Each scene shows the same named points in several views. A view is turned or mirrored, and shifted as a whole, has a little noise and may leave points out.
In the rows, zero is written as 128.

Scene 1
View 1
z262: [163  66 179 178 110 133 107 161]
z152: [102 118 120 137  82  93 112 110]
z185: [126  95 146 158 104 110 110 136]
z660: [171 109 137 125  96 140 101 107]
z291: [183 123 136 129  75 119 110 166]
z61: [169 124 123 109  81 133 103 104]
z197: [108 135 121 133 110  84 111 126]
z298: [168 114 148 131 113 127 101 138]
z113: [124 133 113 106 100 111 103  91]
z739: [ 93  89 126 151  76 112 111  77]
z956: [ 97 107 126 146  98  94 111 101]
z312: [154 119 130 119 102 124  99 110]
z545: [144  86 148 147  95 132 107 112]
z227: [126 140 118 119 106  95 106 127]
z883: [123  84 151 157 108 118 108 111]
View 2
z739: [101 178 110 153 119  82 139 122]
z660: [ 86 125 120  93 145 114 121 153]
z545: [ 79 129 126 124 144 115 135 128]
z298: [ 86 109 133  92 122 142 128 142]
z152: [101 177 115 121  94 109 145 119]
z185: [ 80 137 133 130 116 134 141 110]
z113: [122 153 108 105  87 104 127 158]
z956: [104 162 119 144  95 110 141 118]
z312: [ 95 133 120  95 114 117 127 150]
z883: [ 89 138 128 147 130 113 136 119]
z262: [ 52 100 154 133 155 157 140  99]
z197: [111 150 124 118  65 127 144 122]
z227: [111 146 122 100  73 128 135 137]
z61: [ 90 123 121  59 121 129 125 159]
View 3
z883: [149 126 109 124 125 105 125 101]
z298: [134 166 137 147 151 125 102 106]
z291: [106 188 132 125 151 148  95  87]
z312: [131 155 143 122 136 110  89 117]
z197: [106 138 117 142  84 113  99 123]
z262: [152 153 100 150 163 138 155  69]
z152: [112 131 111 107  91 112  95 116]
z61: [126 165 152 105 145 121  72 116]
z660: [164 157 153 126 175 107  96 114]
z185: [130 142 105 135 123 121 126  95]
z545: [148 139 120 114 144 114 116  98]
z113: [122 139 145 117 108  95  73 137]
z956: [122 119 107 117  91 100 107 117]
View 4
z291: [121 148 134  87 178  57 133 152]
z227: [ 97 144 136  65 146  94 105  98]
z61: [119 151 129  94 196  95 123 107]
z739: [ 81 175 154  94 143 170 127 111]
z185: [120 153 150  89 125 115 128 143]
z545: [133 156 152 107 154 129 136 132]
z262: [166 145 155 109 118 101 146 180]
z197: [ 91 149 141  59 126 101 102 103]
z883: [128 157 153  98 128 140 127 129]
z660: [141 146 142 106 186 111 132 116]
z956: [ 88 162 151  79 126 139 112 107]
z152: [ 77 165 145  76 142 126 114 113]
z113: [104 153 137  92 185 132 117  77]
View 5
z739: [ 38 103  93 122 136 181 181 137]
z956: [ 45 105 123 129 140 154 165 138]
z152: [ 52  89 127 137 147 158 178 131]
z298: [116 123 143 100 180 145 166 134]
z227: [ 69  94 154 136 178 142 160 139]
z545: [105 139 114  94 142 154 174 130]
z883: [ 75 134 111 102 142 158 168 136]
z312: [ 92 102 133 113 188 161 172 142]
z61: [101  88 129 116 201 170 189 139]
z660: [108 111 121  94 193 172 185 139]
z291: [143  99 146 120 170 139 197 117]

Which points are out of place in each view (at most two, in the order of its rows)? Write none if all are in place.
view 1: none
view 2: z61
view 3: z660
view 4: z113
view 5: z545
